Each row is a point on a tangle of strands that fork, close into loops and nearly touch. The rows are in no order.
Two points are linked if the straight distance between their rows is under 88.1. Some points are linked to none.
Mipit: [ 19   5  -4 -10  43 -14 -16   5  27 -34  48  -7   2   0  -9  12   0 -30
 -33   8  24 -13   0   3   2   4  38   5  -2  -5  16 -36   4  20  17  13
  39  40  15]
revur: [  2  -3  30 -28 -39 -17  30  19  28  19 -39 -14 -22 -10  -8 -18 -36   8
  28  15 -22 -15 -10  10   6  23 -22  -9 -19  -2 -13 -18 -30 -21 -57   0
 -32  14  55]
mavo: [ -6  30  -8  21  -6 -23  -1 -25 -36  17 -14  18 -26  -2   5 -36 -13  19
  15 -26 -17   6  -5  12   8 -43 -63   1  34  29  -7  53  22  -3  -5   7
   0 -27  -7]
fune: [-36  -6 -16  12 -57   4  20  -6 -29  27   2 -12  -2   6 -14  11   6 -42
  -3   9 -30  28  21  -9   7  -1  -1 -49 -27 -26  18  27 -53 -12  -5   5
  13  35  -5]
zudem: [-17  -5  -6  19 -39  -5 -19  -6 -25  22  -6   5 -12   9  -6  10  15  -9
  18 -12 -26  28  21   1   9 -32 -23 -36   8 -13 -14  43  -3 -28  28  -5
  -8  -2 -23]
gup: [ 10   4   0  22 -21   3 -18  -3 -32  -2 -27   4  -4  -9   8  10   7   7
  -1 -17 -11   5 -15   6  16 -30 -13  -8  23   5  15  26   9  -9  -7  12
 -17 -32 -18]
reke: [-24  12  -8  -9   1  23  18   6 -21  -6 -22  22  23   4   2  -2   6  15
  -3 -35   4  15  -4  -2 -33  22  15  30   4  15 -32   5  17   8 -32 -13
   7 -24 -16]
Guzi: [ -6  15 -18  13  40  18 -15  -3 -26 -22  26  25  -1   7 -24 -17  18 -10
  -1 -14  16  14  -5  15   5 -13  18  19  -2  -3  13  17  26   3  33 -21
  30   5 -22]
Rokuz: [ -3 -14  16  -2  -6  -8   9  21  13 -30 -10 -15  19  -6 -22  59  28 -25
 -34 -15  -4  22  35 -27 -22  -3  47 -38  -2 -15  26 -13 -35  11 -23  -4
  21   5 -10]
Dotu: [-32   7   2  10  46  19   4   6  12  -6  28  13  31   2 -16  -3   1  -3
   4 -20  41  -5 -32  -3 -35   9  34  35  -5 -11 -29   0  31  14   3 -12
  27  12 -16]
sep: [-28 -30  12  -2   0  18  -7 -29  41  23  -1  -6  19  21  14   7 -19  25
   9  26  18 -14  -7 -20   2  -7   6   1  -4  -6 -53   2 -18 -17  39  -5
  -7  -3   0]
muk: [-23  15 -19  -8   9  18  -1 -23   4  26  36  19  -6  24  -2 -27  -6 -16
  10  17  12   3 -13  -7  -3  -1  10   5 -12  -7 -27   1   1  -8  46  -5
  30  17   2]
bobel: [ -7   1  -2 -17  12   0   3   5  49 -12  25 -21  15   6  -6  21 -22 -26
 -20  15  14 -26  -8  -4 -11  -6  47 -17 -12 -14 -10 -30 -24   4 -14  18
  27  44   9]
beg: [-15   1  -3 -30 -18   6  34  15   5   1  -5   1  -8  10  -6  13   8 -34
 -20  23 -21  14  24 -40 -10  22  22 -23 -35  -8  27 -32 -42   5 -13   7
  26  11  12]
Taf: [ -5 -14  -2 -16 -28   6  31   3  -3  -3 -36  14 -14  -5  22 -10  -8  28
  10  -3  -5   3  10  -3   0  32  -9  10   1  18 -17  -8 -12 -14 -19 -12
 -33 -27  20]
Norim: [-24  12 -17  23 -53   4  -2   7 -61  32 -12   4  13   5 -12  17  14 -39
 -15 -12 -35  28   4 -27   3 -11   3 -39 -15 -25  10  17 -39   3 -19  -4
   4   9  -6]
vop: [ 12 -26  -7 -12   9  12  -8  -8   1  -7  -3   7  12   0  27  22  22  22
 -16  18   6  -8  24 -36 -10  19  14  17   3  10 -15 -23  -9  -5  33 -22
 -16 -40   0]
pode: [ -5 -13   8  -8 -39  -1   2 -16   5  30 -29   1  10  -2  11  21 -10  -1
  -6  23 -10  -8  -3 -26   9  -3   0 -10  -2 -10 -31 -14 -32 -26  12   6
 -25 -22  24]
diz: [ 10  21 -22   0  17  -9   8   0 -15 -26  24   0 -27  -6 -11 -27  -8 -27
   1  -9   3 -10  -2  30  35   4   3   5  14  -1  24   0  11   4   6  19
  20  30  -1]
gon: [ 11 -16  -1  21 -45 -12   2  17 -35  -5 -40  -8 -17 -15  17  18  26  -3
  -4 -12 -33   8  19 -31  15  -3  -5 -24  -5   2  48   6 -32  -9 -24  -6
 -38 -31   0]
siloz: [-16   8   4   9  -3  -2  25 -22 -13  14 -13  10   2  -4  15 -35 -25  39
  25 -24  16  -7 -12  25 -21  22 -29  37  19  26 -47  19  15   2  -9   2
 -22 -24  13]
sazim: [  8  16  -9   4  42  -2  16  26   5  -4  25   8   7  -6  11 -31  10   6
   5 -12  33 -17 -20  12 -23  35  11  34  15   9   1 -15  50  40 -18  14
  22   4   5]
doku: [ -8 -13  -9  28 -45  -5   0   3 -26   2 -15   0 -15  -8  -1  16  28 -14
  22 -25 -26  27  31   8   9 -20  -7 -45   7 -11  18  46 -23 -23   6  -5
 -12  -3 -32]
donug: [ 28  10  -2   8  41   3 -27   3 -19 -24  18  -3  -2 -12  -2   2  24   5
 -24  -5  21  -5 -20   4   7 -11  10  26  22   6  39 -15  35  18  19   4
  13  -9  -9]
pesi: [  7  26  -6  17  -1  -5   8 -16 -29   8 -18  17 -14 -10  16 -57 -15  32
  14 -15   6  -5 -20  14  -1 -14 -40  28  37  40   3  39  20  16 -25  16
   5 -32  -8]
Des: [-16   0  -2 -42 -17  13  38  17  28   5  -5   0 -10   9   4  -9  -9 -22
  -3  20 -11   0  14 -20 -16  36  23  -8 -30   2   3 -35 -32  -4 -28   7
  19  20  27]
dokeg: [  1 -20  16  21  -3  17 -23   7  13 -23 -15  -9  20  -9  -5  42  22   9
  -9 -20  15  12   2   4 -10 -26  40 -17  14 -10   0  10  -8 -14  12  -9
   2 -10 -31]
panev: [  3   2  -6 -28   1  -3  13  17   2 -11  -8   8   1   9   1  33  24 -29
 -29  11 -19  18  31 -50 -13  11  17 -11 -19   3  20 -43 -26  17 -10   0
  20 -12   9]
bulir: [ 18  10 -17  -1   3  -1   2  -9 -14 -12   1  -1 -37  -4  11 -29  23   2
  13  -6 -13  -6  16  10  28 -14 -33  -2  29  19  37  18  15 -14  19  -1
 -16 -17 -13]
ruti: [  2  11   1  30  35  21 -35 -18 -48  10   2  20   6   0  -3 -43  11  38
  16 -14  19  -4 -34   9   0 -18 -23  49  16  17  13  31  42  16  19 -14
   3 -26 -22]
das: [-19  -2  16 -17 -46 -19  16  -9  18  49  -1 -23  -3  -1  -8   4 -38 -40
   4  42 -30  -8 -12  -5  16  -7 -30 -35 -36 -23   5   3 -45 -25 -19  33
  -7  33  31]
Mugu: [-35 -15  20 -26 -36  -8   1 -32  47  52  -7  -4   5  27  12   0 -33   1
   8  45 -11  -4   5 -18   1  -8 -26 -21 -21 -10 -48  14 -17 -36  21  14
   1   7   8]
Maka: [ -9  25 -27  -4 -19   2   4 -14 -30  16  17   0 -14   6 -14  -5  -4 -48
 -14  12 -15   5   4  -9  26  -7   0 -23  -2 -18  21  -2 -19  -8  16  20
  18  23   1]
Zuto: [ 21  -1  -5   1 -21  18 -20  -2 -68  -1 -47  41  37   1  15  -5   1  40
 -14 -27 -23   0   7  -9  -8  -2  -5  35  -5  29 -15  34  23  14 -45 -17
  -8 -53 -27]
pep: [-14 -33  25  -2 -32   1   8  16  29  -9 -40 -25  19  -4   8  52  11   8
 -31  -8  -9   1  15 -39 -16   3  43 -27  -5  -9  -4 -26 -50 -13 -33  -8
  -8   7  13]
Puva: [ 14   8   7  15 -34 -20   4 -23 -42  17 -48  33 -12  -5  11 -22 -11  36
   8 -10 -10  -3   0  -9  18  -7 -46  15  25  25 -16  32   2  -5 -23  -7
 -39 -59   7]
gidos: [-32  -9  27  29  20   5  -9 -30  18  29  16   4   5  15   2 -18 -24  33
  32  -2  21   5 -27   5  -3  -9 -36  26  -5 -11 -51  19  22  -6  53 -19
 -23  -3  13]
vipi: [-22  -4   0  16 -29   0 -23 -18 -18  39 -14  11  -1  14   4   9  -5   8
  18 -10 -14  17   1  -2   4 -30 -28 -18   8 -11 -48  27   7 -28  32  -5
 -13 -16  -5]
Nimam: [-11 -16  12 -38 -12   6  13  -1  66  -4   9 -32  12  13  -1   3 -18 -15
 -14  48  -7 -21  29 -10 -14   5  36 -30 -39   3  11 -26 -60  -8 -31  11
  30  43   4]
desaz: [ -4  13  -9  19  27  23 -18  -9 -39 -10   6  16   0   0 -11 -26  16  19
  10 -21  19   7 -17  24  -7 -19  -4  31  11  15  12  32  35   9   6  -4
  22 -16 -31]
lofu: [ -6  30 -20  -6 -17   0  26  11 -32   8 -16  17 -18  -3   2 -23  -2 -19
  -1 -12 -15   1 -14  -2   4   8  -5  -1   7   3  12  -9 -10   8 -27  13
   9 -11  12]
fipe: [-20  -9   4 -42 -20  15  27  -1  54  18  -5 -17  10  12  10  -9 -18 -10
  -6  40  -5 -17  12 -21 -15  19  28  -8 -35   4 -14 -28 -43 -19 -22   8
  19  29  14]
fikag: [ -5   4  15  43  52   9 -23 -17 -25  15  16  14   8 -10  -1 -50  -1  39
  20  -8  41 -11 -54  12  -7  -3 -16  58  11   2  15  10  49  28  22 -10
  -8 -11  -1]
malu: [  1  19 -12  27 -22  -7 -13 -14 -49   6 -20  12 -16  -5  -1 -25   3   7
   5 -25 -26  11  -5   7  15 -47 -35 -10  29  19  22  51  10  -4 -22  11
   2 -23 -30]
Zotod: [-27  17   5  34  21  -2 -18 -19  -8  10  27  18 -12  13 -17 -27 -11  -1
  19 -18  17  10 -37  25  20 -35 -23  12  -1 -11 -20  28  32  -6  39  -1
  11  20  10]
nera: [-18 -23  11 -13 -37   9  13   3  24   7 -31 -14  12   3  12  29   2  -1
 -18  12 -11   0   8 -38  -7   6  27 -19 -11  -9 -14 -22 -45 -21 -15  -2
  -7  -4  13]
rozar: [-10   3   1  21 -33   5 -23 -19 -39  33 -28  21  17   4   9   5  -8  23
  11 -20 -12   8  -9   1   1 -20 -31   9  14   6 -53  30  11 -17  10 -11
 -29 -42  -2]
Satut: [-24   1   8  -3   3   7   7  -7  54  -1  20 -12   0  15  -8  -9 -26  -3
  22   0   9 -14 -15  27  -4  -8   9  -7  -8 -11 -35   9  -5 -20   9   4
  -1  39  -1]
bofo: [-10 -14   9  16  31  27  -3  -2   8 -20   5  -5   7  -4   3 -10   0  36
  11 -16  32   4 -19  22 -23   7  10  25   8   7 -11   4  28   3  17 -15
  -8 -12 -19]
gosu: [  6 -28  17   1  22  10 -17  13  10 -31 -18  -4  41  -5   3  53  30  33
 -29 -22  25  17  15 -12 -38   6  32  20   7  13 -11 -12  23  10 -19 -17
   2 -32 -30]
Rif: [-13  -5  10  19  28  19   5   0  28 -25  16 -11   0  -2  -3 -23 -16  32
  32 -25  32   0 -19  48 -21   6   3  19   6   6 -17  19  29   3  -1  -9
  -7  13 -20]
rep: [ 12  16  -1 -21   0  -9  35  29   4   5 -22  10  -6  -9  15 -18  -4   3
  -4   1  13 -12 -17  -8 -12  44   9  19   9  13  -6 -41   9  23 -46   5
  -1 -11  41]
kaloz: [  0  -5  12 -11 -14 -32 -16 -14  33   7  34 -33  -5   1 -21  21 -49 -42
   0  44 -26 -21   1  25  38 -11 -12 -30 -31 -24  12   7 -29 -11  -3  33
   5  69   9]
zivef: [  4  26 -38  10 -24   8 -35 -14 -66  23   8  12  -6  13 -14 -12  27 -28
 -13  -4 -32  16  23 -16  26 -31 -11 -23   4  -9  15  19   5 -14  22 -19
   2   0 -25]
nupup: [-23  10  -2  -2  -3  13  28  -3 -18  11 -17  20  18  -3  13 -20 -11  27
   4 -26  18  -5 -20   3 -26  33   2  41  13  14 -43  -4  15   9 -20  -4
  -9 -24   9]
Zoz: [ -7  -2   0  -1  65  13 -17  -2  11 -12  31  18  34  12 -25  20  28 -11
 -12   6  23  15   3 -28 -16 -11  36  22 -12 -11  -5  -9  13  26  35 -26
  44  -1 -14]
Zote: [-15   8 -10 -20 -19 -11  21  -6  11  11  15  -4 -34  12  -2 -21 -17 -22
  26  12 -29   5  18  28  13  -4 -32 -28 -13  -5  -2  20 -16 -26   8  17
   0  27   9]
godi: [ 22  25 -14  -6   2  -5  19   9 -11   8 -11   8 -18 -13  12 -26  -1  -4
  -2   5   9 -17 -19   1   8  13  -9  13  25  10  14 -21   8  12 -18  15
  -2 -17  23]
zet: [-33 -13  23  13  18  21   8 -13  53  -8  10 -18  11   9  -4 -10 -19  33
  32 -18  21  -1  -8  27 -18  -2  -2   4  -4  -6 -48  25   7 -16  20 -22
 -13  25 -13]
Suv: [ 11   6  -8  -8 -13   6   6  23 -41 -14 -39  21   0   2   7  18  26  -1
 -16 -17 -29  20  17 -35  -4  10   6   0 -12  10  20 -12  -2  15 -33 -16
  -7 -43  -5]
zele: [ 19  12  -8 -18   0  -9 -14 -31   9  24  20  -6 -32   6   4 -13  13 -19
  -3  33  -8 -12   1 -15  38 -16 -31  -7   7  -6  21 -13   4 -19  51   5
 -11   2  16]
zavol: [ -2  -2   4 -24 -29  -6  29   4  21  12 -27  -3 -22  -6  14 -19 -22  11
  22  14 -12 -10   4   9   3  26 -22   0  -3  10 -16 -10 -16 -20 -19   6
 -25  -3  35]
ven: [  6  18 -21  -8   8  -3   4   4 -25 -14  19   0  -3   0 -16  17  10 -47
 -32  -3  -5   4  12 -13  16  -3  21  -9  -1 -13  35 -17  -7   8  10  19
  28  19  -2]
zodo: [ 21   8  18  34  42  -4 -20 -18  -3  13  14   4  -6 -12   6 -35  -1  35
  21   4  37 -19 -43  13  14  -3 -30  40  24  -1   6   2  40  16  30  -5
 -25 -19  10]
fite: [ 30 -14   2 -30  -4  -7  -4   3  39  -7   6 -20 -15  -9  24  10   2  -3
 -21  41   0 -21  15 -23  -7   8   3  -9  -5   9  15 -50 -28  -8   9  11
  -6   2  30]
zire: [  7   9  -8  15  16  29 -38   0 -51  -8 -11  22  26   4 -16   5  20  14
  -3 -21   4   8 -13   7 -13 -26  11  25   2   7   6  29  33  10   2 -13
  16 -26 -42]
konub: [ 13 -14  -9 -17  28  10  -2   5  17 -17   9  -1   5  -1  15  18  23  10
 -17  15  15  -1  19 -26 -22  18  16  13   7  10  -1 -36  -3   9  23  -9
   6 -21   0]
pepi: [-26 -15  -2  11 -48 -16  10 -13  -7  19  10 -25  -5   3 -16  20  -4 -44
  -1  17 -26  18  22   6  21  -8 -14 -55 -20 -31  19  37 -45 -18   9  21
   7  44  -5]
gades: [  1 -25  14  16  15   0  18 -11  -1   6   5  -5  15 -19  21 -24 -23  67
  12  -7  38 -16  -8  21 -22  59  -7  46  22  13 -25  -9  33  19  -2  -6
 -38 -24   1]
dekif: [  5  -7   6 -11 -27  -9   2 -23  12  36 -17   6  -8   1  16   5 -15   2
   9  29  -1 -10  -7 -13  14  -5 -32  -5   5 -10 -29  -3  -9 -21  28   7
 -32 -24  25]
paka: [  9 -23   4  -4  16   2  16   3  33  -2   8 -19  -2 -10  28 -23 -18  49
  26  10  26 -17   4  25 -15  49 -11  28  11  17 -24 -20  17   8   7  -7
 -34  -7  11]
Seni: [-19 -12  23 -11 -39 -24   4  -6  36  29  15 -38   9   2 -21  23 -41 -35
   6  37 -37  -8   1  15  18 -17 -15 -43 -36 -30   0  19 -43 -23 -23  32
   1  63  11]
vod: [ 32  22  -2  14  38  -5 -17 -10 -14  -8  16   1 -17 -13  -1 -31  11   8
  -3   0  29 -22 -35  17  28 -10 -14  31  32  11  32  -5  41  15  17   8
  -4  -6   3]
tizak: [ -1 -15  -1  -2 -14   2 -10 -19  23   0  17 -16  -2  10  -6  18   5 -22
  -7  30  -7   5  25 -10  16 -21  19 -39  -9 -14  16   5 -39 -21  38   7
  16  21 -13]
gug: [ 32  -4 -12 -38   4  -6   3  19  38 -17  18 -20 -20  -4  16  -9   4  -5
  -2  36  -5 -20  21  11  -5  24   9  -8  -8  17  24 -46 -16   4  -1   6
   1  22  24]
nizu: [  4  12 -13  13  18 -14  -1 -16 -11 -35  26   1 -35   4 -27 -24 -13 -18
  11 -17  -6  11  11  47  45 -12  -8  -8   4  -8  22  33  13 -16  29   3
  19  38 -13]
Zivi: [ -7  30  14   0  17 -30  12  -8  30  20  14   5 -24   6   1 -36 -31  13
  46  -3  -4 -24 -13  40  -4  -6 -60   5   9   3 -37  26  25   1  13  12
  -9  13  28]
sinet: [ -7   1   2 -14  47   5   2  22   1 -15   6  12  35   2 -21  31  25  -7
  -9 -23  24  29   2  -5 -36   7  21  32   4   5  -9  -4  40  30 -30  -8
  28 -17 -33]
did: [ -5  12  -4 -10  12   2   1   3  42  -8  43  -6  -8   6  -9 -16 -31 -19
  21  10  11 -26 -18  36   9   2  16   0 -17  -9 -22   0  -1  -3   3   9
  12  58   8]
ribav: [-13  -3   1  10  -3  -6 -16 -21  14   4  30  -8 -14  16 -17   8 -14 -30
   3  14  -5  10  -1  13  35 -30   3 -29 -12 -24   0  18  -5 -24  44  10
  15  38  -5]
Silek: [ -2 -23  12 -12  13   8  -3 -22  50  16  18 -17   7   9  21  -2 -21  19
   8  44  19 -26 -11 -10  -1   6  -2  11  -6   0 -31 -20 -13  -7  36   1
 -13   0  14]
kas: [ 17 -17   3  -6 -26 -16  11  19  -1 -14 -16 -27 -28 -19   7  18  12 -15
 -19  11 -20  -3  15 -19   0   8  -1 -31 -13   0  56 -33 -44  -3 -22   8
 -20   2  32]
migo: [  3   5  -2 -28  -4  -4  17  22 -13  -2 -28  18   6   5  10  22  19  -7
 -20   0 -17  17  13 -51 -11  29  10  13 -14   9  -2 -41  -9  18 -22  -9
   1 -31  23]
ginon: [  7 -23   6  18 -26  -2   3  14  -1 -26  -5 -18   5 -16  -8  47  27 -23
 -20  -8  -8  19  35  -8  -5  -5  37 -50  -2 -16  43   2 -46  -2  -7   2
   4  11 -14]
Vunek: [-37 -30  25  18  12  12  -9 -36  41  26   9  -3  18  20   6  -1 -22  43
  22  15  17   2 -12 -13   5  -6 -16  13  -9 -17 -59  17   4 -11  56 -17
 -19  -1   3]
Ret: [ -4 -18  12 -16  21 -10   6  18  39 -34  -5 -11  27   1 -13  56  23  -8
 -32 -14  14  26  30 -27 -37   3  39 -11   5  -2  -1 -25  -9  15 -25 -13
  23  -5 -10]
vupa: [ 10  -8   1  19  11  -7  -6  -8   4 -38  12 -10 -26  -1 -21  -1   3  -8
  15 -14  -4  13  16  43  33 -24  -2 -29   8  -7  27  37   8 -21  27   0
  -3  23 -21]
Dup: [ 17  21  -8  -5   4 -17  -1 -24  -2  15  11   1 -43   3   2 -32  11  -2
  13   6 -12 -15   4   4  39 -16 -55   3  26   5  21  11  24 -11  37   0
 -15  -4  10]
poz: [ 23   1   2  10  57 -10 -19  13  30 -32  51  -8   1  -8   1  -7   2   0
 -13   2  38 -15 -27  17  -1   9  27  22   2  -1  12 -32  30  30  18  -2
  18  32  12]
bubaz: [ 14   7   1  14 -20   3 -11  35 -50  -1 -29  16  33   2 -16  48  39 -26
 -22 -26 -47  29  34 -43  -7  -4  14 -28 -30 -12  22   3 -19  22 -29 -24
  -1 -18 -29]
dusi: [ -4 -11  -7 -20  30  15  19  13  27 -18   8  -2  11   1   9   8  12  10
  -4   1  22   0  13  -5 -32  29  26  17   3   5 -19 -24  10  13   1 -13
  12  -6  -5]
gepi: [  4 -24   3 -11   8   8  -8 -14  45 -14  15 -20   0  14   8  14   4  -4
 -14  35   8 -10  17 -11  -1 -16  29 -23  -6  -4   4 -12 -35 -12  34   2
  21  12  -4]
loven: [ 12 -12   4  -3 -33 -12  22  -9 -23  -1 -41  28 -11 -12  24 -20  -7  45
  10 -10   1  -2   9  -4  13  31 -27  28  14  29 -16   9  -1  -5 -23 -11
 -44 -52  22]
maf: [  5  -1  12   5 -22 -11  23  31 -26 -20 -37 -12 -20  -8  -2  11   4   0
 -21 -19 -18  13 -17 -18  -3  17  11 -19  -4   0  48 -17 -11  20 -70   6
  -5 -18  18]
Gom: [-29   1   9  42  33  11 -22 -27 -11  24  25  15   2   8  -3 -34  -9  26
  27  -9  23  17 -35   8   0 -20 -33  33  -9  -7 -28  20  31   3  51 -25
  -9  -2   9]
surot: [-13   4   4 -18  21   6  14  20  -5  -9 -24  15  33   1  -5  26  13   9
 -12 -34  14  28  -4 -13 -33  20  17  39   2  12 -23  -7  40  30 -53  -4
  14 -22 -19]
Mam: [  5 -18   0  20 -36  -9   3  14 -18 -13 -18 -22 -14 -16   3  29  21 -20
 -11  -6 -20  11  13  -9  12  -9   1 -41  -1 -12  49   0 -38 -11 -11  11
 -21  -1   0]
kof: [ 31  18  19  17  33 -32  -5  -8  26   9  10  -3 -20  -9   6 -43 -17  35
  32   8  22 -28 -24  35  21   1 -56  23  32   7   2  13  40  21  13   6
 -29  -7  16]
vopo: [ 26  -6 -14 -19  13   0  13  26  37 -12  12 -19 -15  -8  25 -18  -5  23
  19  17  12 -18   7  29 -15  39   3   4   4  18  -3 -32   8  11  -9  -6
 -15  14  18]
pumir: [ 15   4   2 -19 -10 -27  -2   4  24  -3  25 -27 -18  -9 -13   9 -38 -33
  10  29 -27 -24  -5  32  33  -7 -15 -23 -11 -17  18  -7 -19  -8 -13  30
 -14  54  20]
sof: [ -2  -2  -1 -11  51  -2  25  26  33  -6  31  -1  16  -1   8  -9  14  10
   3  -5  31  -4   3   2 -37  48  26  30   0   6 -16 -31  36  36  -9  -5
  20  13   0]
Kelam: [ 19   0   6 -10  20 -15  -5  27  -4 -29 -11  -3   9  -9  -2  46  22  -9
 -38 -20   9  23  -3 -14 -22   0  12   3  11  12  26 -37  22  27 -40   8
  14 -19   1]
neno: [  4   1 -23  -5  -5   8  12   4 -10 -17   2   2 -24  -1   4  -5  16 -12
   6   1 -11   9  21   6   7   0  -3 -13   7   3  26   2  -5 -16  17   2
   0  -6 -10]
Fazi: [ 25  25 -21   4  24 -15   9  19  -7 -24  19   2 -21 -12   3 -44 -10  -7
   0 -12  13 -23 -14  36  25  15   4  15  30  17  31  -2  33  29 -28  28
  21  28   5]
nubav: [ 27   8  -6   1  -6  13 -22  33 -52  -3 -34  33  46  11 -17  31  34 -18
 -15 -27 -40  27  41 -25 -16 -11  11 -15 -25  -2   0  18  11  15 -26 -32
  12 -23 -46]
pura: [ 27  26 -16   8  44 -13   9  24 -10  -6  23  12  -3 -10  10 -44  12   8
  -2 -12  30 -20 -26  17  -1  24   6  38  30  23  28  -6  56  49 -30  25
  28   5   3]
guz: [ -3  -7  -7  28 -56   0   1   9 -52   4 -40   7  -9  -5   8   8  25  -2
  13 -31 -39  24  25 -10   7 -12  -7 -32  -3   0  23  41 -27 -17 -19 -15
 -20 -25 -29]
fino: [ -3 -38  25  27  19   9  -9 -20 -17   6   2  -4  25 -20  12  -7 -19  67
   7 -12  38 -11 -16   7 -15  35  -6  53  13   5 -23   4  30  15  18 -12
 -43 -34  -9]
vemo: [ 11 -18   9 -27 -24 -12   8  15  40  -7   8 -38 -13 -14  -6  15 -26 -20
   8  36 -32 -15  11  20  11   2  -5 -35 -29  -6  25 -20 -45 -15 -28  15
 -13  41  21]
Zumim: [ -1 -24  16   1  15   7 -15  11  29 -30 -11 -15  37  -1  -4  56  26  15
 -30 -16  19  12  20 -17 -31  -9  45  -4  17  -2 -14 -12  -5   5 -10 -14
  14 -14 -19]
Mero: [ 21   0   2  -6  -4 -21   8  33 -12 -28 -27 -12  -8 -11   4  28  12  -2
 -33 -18  -1  16  -6 -16 -10  10  10 -12   6   7  45 -40   7  24 -58  11
   3 -17  16]
Mag: [ 21  16 -24   0  -2  15 -25  -9 -51  15 -15  23  11   0  14 -11  20  15
  -4  -3 -13  -9   4 -17   7  -1 -18  27  11  14 -13   0  17   1  15 -26
 -20 -49 -16]
pamik: [-10  13  -3  19  27  -2  -6 -10  15  -9  43  11 -15   7 -13 -32 -20 -16
  21  -6  21  -8 -33  32  22 -13   3  13 -14 -10 -12  11  19  -1  34   3
  13  42  10]
ziv: [ 22  21 -14  -4   3   1   2  -2 -33   9 -18  22  -2 -11  15 -20   9  17
  -3   0   6 -12 -11 -11   1  14 -15  29  29  15   3  -8  16  17  -7  -1
 -11 -44   4]
mipas: [-10  18 -30  10 -24  -2 -19 -26 -52  23  23  -4 -17  12 -19  -2  11 -44
 -15   4 -24  17  16 -10  44 -24  -8 -25   1 -24  20  15  -7 -13  36   6
   9  30 -11]
kato: [ -5   5  -8  18 -34  12 -10  19 -46  16 -14   8  36   0 -19  40  30 -36
 -15 -19 -32  27  26 -28  -7 -11  30 -40 -15 -27   9  14 -32  10 -10 -18
  17   6 -33]
zumu: [ 21   7 -10   2 -22   9  -9  16 -58  -9 -47  29  12  -2  14   4  21  18
 -11 -24 -30   8  12 -23   0   1   0  11  -5  22  14  10   7  11 -37 -18
 -12 -52 -21]
nonid: [-12  15   5  10   7  -7  15 -16   4  15  -1   9 -14   3  11 -31 -25  22
  34 -17   6  -9 -12  29 -11  -1 -44  17  16  13 -42  22  19  -4  16   7
 -14 -10  16]
fusu: [ 22   8 -10   9   1  21 -36  19 -53 -11 -23  27  30   7 -19  17  33   0
  -8 -26 -17  17  22  -1 -17 -22  15   2  -6   7   7  33  23   7 -12 -22
  20 -25 -53]
Vin: [ -8 -15  25 -28 -36 -23  -1 -21  46  53  -4 -18  -4  11   3  11 -36 -21
   4  60 -21 -15   2 -15   9 -13 -30 -30 -30 -13  -5  -1 -32 -33   5  29
  -5  14  17]
zadop: [  3 -12  10  23  -5  11 -23  -5  -7  -6 -16  -4   5  -5  -1  21  10  13
   7 -16   4   6 -14  14   3 -33  -2  -8  17  -4  -2  20   8 -17  20   4
 -13 -21 -19]
susa: [  8 -10  11   5 -19  -2   9  14  13 -17 -25 -23  -6 -17   7  17 -16  10
  -3 -14   7  -1 -24  25  -1 -12   5 -15  17   2   9  -4   4 -10 -35  15
 -23  -3   2]
zem: [  1 -13  -9  -3  -7  20 -12  -2 -31   4 -17  23  24  -2  14  19   9  24
  -8  -4  -3  -1   7 -22 -10  14   9  24   4   7 -31  -5   5  -2  15 -21
 -19 -43 -11]
bogok: [  0  14 -13  -1  42  19 -25  -4 -20 -13  28  29  17  13 -36   6  26 -21
 -14  -2  14  20   8 -12   1 -13  30  10 -11 -13   7  10  12  10  44 -27
  39   6 -23]
Mir: [-11 -20  12  22  33  22 -16 -12 -11   6   7   0  29  -7   8  -4  -5  45
   7 -10  33  -4 -25   2 -18  12   6  42   9   1 -25  -1  26   7  29 -22
 -20 -28 -15]
vusor: [ 31   3   2   1  40 -14 -25  11 -10 -43  18  -6   4  -5 -11  34  30 -13
 -41 -12  16   8   0  -5 -10 -13  19   8  19   8  40 -28  25  19   0   7
  27  -3  -8]
mizev: [ 12  25 -29   1   7  20 -38  -3 -48   5  14  23  13  17 -23  -1  35 -25
 -15   0 -16  15  28 -21  10 -20  14  -6  -8 -10   9   5  12  -1  36 -32
  23  -3 -28]
nibaf: [ -2  -4   5 -17  -3  -6  -3  16  55 -16  15 -40  14 -10 -13  27 -30 -17
 -14  16   4 -27  -5  17  -8 -10  40 -29 -12 -11  -3 -28 -33  -7 -37  13
   7  60   9]
Tabo: [ 13 -16  10 -24 -29 -12  16  27  22  -9  -6 -34 -22 -15   0   6 -15 -16
  -4  26 -23  -9   6  -3   1  21   2 -34 -29  -5  42 -36 -45  -7 -40  10
 -15  29  43]
vupem: [-14  -6  13   2  -3 -17 -17 -22  47   4  36 -19   3  20 -22  14 -44 -33
   2  30  -6 -14 -13  17  35 -30  16 -29 -26 -29 -11  16 -24 -17  20  23
  22  65   2]
vuz: [  0   9  -9 -13  22   1   2  10  14 -16  27  -4   2   1  -6  17  -4 -32
 -21   4  16  -9  -4  -5  -3   1  33  -4  -4 -13   6 -25  -8  10   4  18
  30  22   7]
Somom: [-16  13  -2  -1  48   8   4  15   1 -24  22  20  23   0 -29   8  17 -14
  -7 -29  37  13 -11  10 -26   4  33  28   0  -4  -5  10  39  23 -13  -3
  42   6 -31]
vukuz: [-13  26  -2 -11   1 -19  10 -10  21  21  26   6 -28  15  -1 -32 -33 -10
  35   4 -16 -12  -5  38   5  -6 -42  -9 -10  -3 -25  21   7 -13  18  17
   3  34  24]
Muze: [ 15  -9  16 -22  -2  -8  -2 -13  48  19   5 -10 -11   2  16  -2 -22   3
  17  44   4 -23  -8   3   9   2 -25  -2  -4  -4 -20 -14 -10 -16  30  12
 -21   0  25]
deguz: [  6  -8  -8 -14 -17  -2  19   6  16  -7  -9  -9 -31  -4  13  -7  -5  -5
  17   8 -19  -3  14  18   8   5 -22 -23  -1   2  10   1 -16 -23   1   7
 -20   1   7]
Zisur: [  6  17   5 -15 -17 -10  40  27  18  10 -30   3  -5 -11  14 -44 -26  23
  18  -8  11 -22 -19  19  -9  45  -3  20   7  21 -24 -24   4  13 -65  -1
 -18   5  43]

A piece is all that can be reached along the links. How many separate loops has the piece of each point below (a circle has one, a figure eight two, a Y none), and how many tips (points with one link)?
gon -> loops 0, tips 5
Vunek -> loops 0, tips 2
zire -> loops 0, tips 6
konub -> loops 0, tips 3
panev -> loops 0, tips 2
reke -> loops 0, tips 4

How many points has the smallest loop of links through each point below? Write none if it is on no loop.
fikag -> none
pumir -> none
Satut -> none
